Points, in no order, along strands that fork and pass close to each other.
Points whose rows are less than 65.9 apart are linked; no others are. Some points are linked to none.
Z_225: [-12, 33, -32, 8, 4, 54, -20, -7, 7, -6, -9, 25, 7, -34, -10, -5, -20, -25, -30, 26]
Z_268: [-16, -2, -8, -5, 6, 5, 5, -17, -7, -13, 3, 14, -6, 28, 18, -4, 11, 2, 4, 11]
Z_581: [-14, 7, -19, -5, 42, 16, -26, 12, 1, -10, 22, 8, 6, -10, 9, 2, -47, 13, -32, 3]
Z_105: [20, -7, 16, -14, 13, -27, 7, 22, 14, 21, 15, -35, -20, 41, 8, 14, 13, 9, -34, 7]
Z_912: [-22, -4, 16, -22, 19, -11, 35, -21, 8, 17, 10, 4, -13, 12, -8, -24, -1, 19, -9, 11]
Z_334: [11, -19, 0, 28, -25, 12, -21, -15, 3, -12, -10, 0, -22, 9, 19, -12, 15, -2, 40, -23]
Z_910: [-12, 22, -10, -9, 15, 10, -21, -13, -13, 7, -30, 9, 6, -12, -3, 8, -33, -8, -15, 22]
Z_138: [21, -7, -35, 8, 14, -22, -16, 16, 9, -14, 15, -3, 17, 10, 17, 0, -7, 20, -12, -5]
Z_807: [3, -16, -29, 17, 33, -36, 9, 19, -6, 5, 40, -23, 15, -6, -3, 20, -23, 10, -47, 28]
Z_390: [2, -7, 6, 2, -21, -20, 26, 9, 8, 16, 7, -49, -35, 26, 2, -4, 34, -10, 3, 24]
Z_627: [30, 44, -45, 22, 7, 27, -26, 1, 5, -7, -7, 43, 33, -59, -34, 19, -23, -11, -33, -27]
Z_413: [-11, -1, 0, -9, -7, 9, 10, -21, -9, 0, 3, 34, -9, -15, -2, -9, -21, 25, -13, -3]
Z_47: [20, 24, -43, 31, 14, 28, -33, -10, 2, -24, -8, 34, 45, -14, -3, -10, -3, -17, -23, 4]
Z_710: [16, -42, 36, 25, -22, 8, -16, -15, -6, -7, -10, 5, -14, -2, 17, 0, 12, -9, 49, -33]
Z_714: [16, -25, 26, 30, -42, -24, 17, 8, 0, -4, 2, -24, -11, 14, 5, -16, 36, -4, 26, -14]
Z_862: [0, 10, -34, 11, 23, -5, -10, -19, -25, -21, 4, 29, 21, 2, 7, 22, -10, 4, -41, 5]
Z_59: [25, 0, -42, 11, -6, -34, 25, 1, -8, -8, 33, 13, 8, -13, -13, 22, 5, 24, -49, -8]
Z_637: [-6, -11, -14, 0, -22, -6, 7, -12, -13, -29, 1, 19, 3, 8, 14, -5, 21, 4, 9, 4]
Z_101: [6, -38, 54, -14, -35, -21, 43, 8, -6, -1, 10, -16, -30, 0, -16, -6, 37, -10, -5, 4]
Z_136: [-16, -3, 17, -32, 34, -14, 36, -1, 12, 29, 20, -35, -18, 25, -1, -18, 13, 13, -19, 9]
Z_362: [1, -2, 32, -26, 24, -19, 24, 8, 12, 36, 10, -40, -19, 44, 4, 5, 23, 3, -19, 7]
Z_903: [-10, 6, -13, 1, -3, -15, 23, -20, -8, -10, 13, 23, -22, -9, -12, 2, -15, 27, -33, -1]
Z_919: [16, -4, 12, -9, -26, -21, -15, 20, 1, -19, -8, 10, 10, 6, 11, -8, 3, 19, 22, -38]
Z_6: [11, 2, -50, 24, 45, 3, -28, -3, -19, -28, 23, 24, 50, -15, 1, 26, -16, -3, -38, 1]
Z_382: [15, -19, 15, -9, -25, -32, 4, -4, -5, -5, -5, -2, -26, 11, 1, 11, 15, 16, -12, -10]
Z_899: [33, -39, -9, 5, -33, -32, -5, -18, 2, -36, -1, 18, -5, -18, -11, -5, 23, 10, 22, -32]
Z_929: [35, -33, 33, -9, -42, -24, 36, 21, 14, 3, 9, -14, -28, -1, -31, -2, 37, -6, -13, 10]
Z_477: [13, 4, -24, 11, 17, -10, -14, 4, 15, -7, 3, 21, 21, 11, 7, -11, -17, 17, 2, 7]
Z_493: [-4, 10, -7, -3, 19, 12, -25, 29, 4, -1, 8, -15, 12, 31, 37, 6, -10, 5, 14, -14]
Z_544: [11, -11, -42, 19, 31, -29, -13, 22, -4, -14, 30, -11, 27, -11, 7, 11, -25, 13, -29, 11]
Z_907: [6, 1, -45, 6, -25, -9, -12, -15, -22, -34, -5, 11, 5, -14, 8, 1, 6, 3, -8, -5]
Z_958: [-37, 7, 47, -3, -12, 6, 34, 16, 8, 23, 12, -50, -15, 20, -2, 14, 26, 2, 55, -36]
Z_407: [-5, 30, -34, 16, 32, 7, -6, -4, -9, 12, 5, 28, 16, -34, -21, 23, -50, 1, -30, 11]
Z_161: [1, 11, -33, 10, 5, -17, 14, -13, -20, -14, 15, 31, 12, -14, -8, 20, -14, 21, -39, -8]
Z_84: [-34, -6, 45, -8, -14, 3, 16, 5, -10, -5, -8, -13, -14, 5, 6, -12, 6, -10, 54, -16]
Z_481: [11, 25, -50, 33, 30, 20, -28, 0, -12, -23, 4, 28, 54, -28, -9, 14, -17, -24, -33, 11]
Z_341: [4, -17, 50, -3, -18, 2, 35, 15, 26, 26, 16, -38, -49, 26, -15, 2, 41, -5, 23, -14]
Z_328: [-11, -5, -36, 27, 56, 13, -18, 5, -22, -13, 43, 16, 35, -28, -2, 28, -33, 0, -40, 14]
Z_669: [1, -4, 17, 20, -35, -16, 6, 24, 1, -11, 5, -31, -10, 30, 16, 8, 37, -4, 35, -29]
Z_287: [-4, -2, -13, -8, 19, -30, 14, -4, -14, 15, 13, -17, -4, 5, 5, 20, -13, 12, -46, 23]
Z_61: [6, 5, 6, 5, -16, -27, 5, 27, 0, -10, 10, -26, 1, 35, 22, -3, 23, 5, 0, -18]
Z_458: [-3, 15, -31, 14, 32, 44, -37, 23, -9, -14, 14, 11, 48, -29, 8, 8, -22, -30, -40, 23]
Z_653: [-15, 10, 0, -9, 26, 3, -4, 28, 19, 18, 12, -26, 4, 36, 26, 5, -9, 9, 33, -4]
Z_490: [35, -9, -46, 15, -27, -39, 17, -15, -4, -23, 19, 6, 9, -13, -16, 4, 32, 17, -30, -14]
Z_968: [3, -25, 34, 1, -8, -21, 20, 2, 31, 12, 4, -17, -38, 26, -11, -3, 22, 4, 40, 0]
Z_645: [18, -9, 26, 3, -28, 0, 29, 27, 23, 17, 16, -51, -45, 29, -18, -3, 47, -19, 2, 8]
Z_259: [13, -42, 36, 32, -35, -25, 24, -7, 1, 1, -2, -10, -11, -7, -2, -20, 15, -4, 32, -1]
Z_824: [-11, 7, -2, -19, 9, -16, -7, -12, -20, 15, -18, -9, -2, 1, 9, 10, -24, 6, -16, 17]
Z_658: [-12, 17, -25, -2, -18, 41, -19, -6, -3, -23, -12, 24, -3, -25, 1, -13, -13, -13, -2, 13]
Z_885: [22, -6, -19, 15, -12, 10, -38, -6, 4, 0, -11, -8, -14, 15, 27, -2, 6, 9, 23, -23]
Z_848: [-9, -19, 28, -5, -12, -19, 20, -24, -10, 22, -22, 2, 2, -16, -16, -14, -10, 3, 30, 23]
Z_933: [12, 33, -28, 12, 12, 5, -18, -4, -10, 3, -13, 40, 18, -40, -25, 26, -41, 6, -31, -14]
Z_596: [3, 15, -51, 9, -19, 22, -21, -19, -17, -24, -12, 25, 4, -35, -4, 4, -7, -2, -13, -2]
Z_662: [-15, -2, 33, 14, -29, -10, 24, 26, 11, 4, 12, -42, -15, 29, -3, 32, 41, -5, 51, -27]
Z_503: [-32, 18, 36, -25, 16, 21, -1, -3, -11, 31, -16, -30, -1, 28, 21, 7, 6, -6, 38, -21]
Z_67: [-20, 29, 10, -26, 39, 20, -25, 2, -7, 3, -23, 6, 15, -10, -5, 1, -39, -18, -26, 17]
Z_346: [-24, 36, 19, -32, 29, 44, -24, 4, 5, 13, -30, -1, 14, -8, 0, -13, -18, -32, -7, 17]
Z_790: [-14, 6, 39, -12, 2, 39, -12, -22, 6, 3, -34, 34, 8, -8, -12, -14, 0, -30, 24, 19]
Z_704: [9, -7, 1, -14, -27, -5, -25, 13, 5, -24, -19, 23, 4, -15, 0, -6, -9, 8, 33, -20]
Z_732: [-16, -21, 47, -30, -11, -23, 41, -7, -4, 7, 2, -21, -35, 12, -17, -9, 29, -3, -1, 3]
Z_981: [-35, 1, 41, -15, 6, 12, 23, -10, -4, 38, -7, -49, -22, 21, 7, 12, 27, -4, 55, -28]
Z_117: [-9, 18, 9, -10, -1, 38, -32, 21, 7, -4, -14, 4, 5, 15, 25, -1, -5, -8, 31, -18]
Z_35: [-12, 0, -7, 3, -13, -26, 16, 5, -1, 11, -3, -37, -16, 13, 9, -15, 1, 2, 6, 25]
Z_280: [-6, -20, 21, -8, -16, 28, 0, -31, -7, 3, -10, 34, -18, -21, -1, -11, -14, 12, 13, -2]
Z_573: [-20, 3, 9, -19, 10, -15, 9, -5, -7, 31, -17, -38, -12, 11, 9, -11, -10, 2, 14, 16]
Z_651: [23, -9, -8, -4, 5, -33, 15, 8, 8, 14, 13, -25, -19, 18, -6, 15, 8, 10, -50, 20]
Z_313: [-15, 9, -4, -2, 36, 27, -12, -22, -3, 7, -1, 8, 5, 28, 21, -9, -8, -3, -5, 19]
Z_826: [7, 16, 20, 7, -4, 24, -25, -9, 4, -14, -32, 44, 27, -1, -7, -13, -1, -18, 8, 5]
Z_802: [17, 14, -23, 22, 5, 13, -22, -7, 12, -21, -13, 41, 37, -4, -4, -17, -9, -3, 3, 5]
Z_275: [-16, 0, 14, -9, 10, -2, 12, 7, 31, 21, 7, -26, -24, 40, 6, 6, 13, 9, 52, -5]
Z_613: [30, -25, 11, -4, -28, -30, -5, 9, 5, -28, 4, 8, 7, 14, 6, -2, 35, 15, 20, -44]
Z_387: [-32, 23, 23, -42, 23, 48, -18, -9, 2, 22, -33, -11, -6, -4, 4, -13, -7, -25, 22, 2]
Z_837: [-8, 2, 9, -3, -18, 0, -2, -9, -4, 19, -31, 3, 7, -26, -8, -18, -28, 0, 28, 18]
Z_927: [27, 37, -36, 19, 10, 42, -35, 18, 20, 1, -1, 31, 42, -59, -23, 13, -18, -22, -49, -9]
Z_749: [-39, 13, 11, -41, 34, 31, 8, -14, 0, 16, -10, -8, -8, 5, 5, -28, -8, -3, 20, 1]
Z_698: [41, -12, -23, 9, -27, -36, 19, 13, 14, -18, 19, -13, -6, 12, -14, -3, 41, 5, -32, 3]
Z_23: [5, -32, 33, 12, -26, -30, 34, -16, -1, 14, -4, 2, -6, -13, -16, -19, 5, 5, 18, 17]
Z_262: [-9, 7, 24, -24, -17, 27, -27, 14, 2, -10, -25, 18, -5, -8, 7, -3, -13, -5, 34, -17]
Z_497: [-12, 37, -30, 9, 26, 46, -3, -4, 4, 18, 5, 28, 17, -44, -19, 8, -43, -13, -27, 25]
Z_295: [5, 3, -6, 0, -25, -7, -11, -1, -3, -4, -27, 27, 17, -34, -14, -3, -23, 2, 20, 11]
Z_395: [-33, 9, 2, -30, 49, 22, 4, -9, -8, 15, 4, -14, 7, 22, 22, -11, -9, -3, 3, 12]
Z_50: [30, -15, 7, 6, -36, -24, 37, 17, 12, 5, 18, -12, -9, 7, -17, -15, 31, 6, -26, 16]
Z_901: [-2, -42, 35, 2, -13, 21, -5, -23, -3, -6, -13, 23, -20, -19, 4, -6, -5, -8, 44, -7]

A fork is a point with three links, a tip a point with one. Leave the first point through the second and follow the links. Name the first fork or tip that comes.
Z_313 / Z_268 | Z_927
Z_714 / Z_259 | Z_704
Z_732 / Z_101 | Z_161
Z_907 / Z_637 | Z_824
Z_59 / Z_490 | Z_732
Z_704 / Z_295 | Z_669
Z_161 / Z_903 | Z_885

A fork is a point with three links. Follow the links from the first point to the second and name the forks in between, in order.
Z_138 / Z_704 | Z_287, Z_824
Z_645 / Z_710 | Z_824, Z_287, Z_802, Z_481, Z_6, Z_161
Z_698 / Z_138 | Z_161, Z_6, Z_481, Z_802
Z_117 / Z_907 | Z_824
Z_919 / Z_910 | Z_704, Z_824
Z_637 / Z_362 | Z_824, Z_287
Z_662 / Z_295 | Z_669
Z_280 / Z_390 | Z_161, Z_6, Z_481, Z_802, Z_287, Z_824

Follow the links from the first point to the second, and from the first to the third. Name the last point that the two ways share.
Z_280 / Z_362 / Z_395 | Z_287
Z_67 / Z_837 / Z_885 | Z_824
Z_138 / Z_493 / Z_346 | Z_824
Z_413 / Z_912 / Z_341 | Z_287
Z_899 / Z_503 / Z_387 | Z_704
Z_101 / Z_901 / Z_47 | Z_161
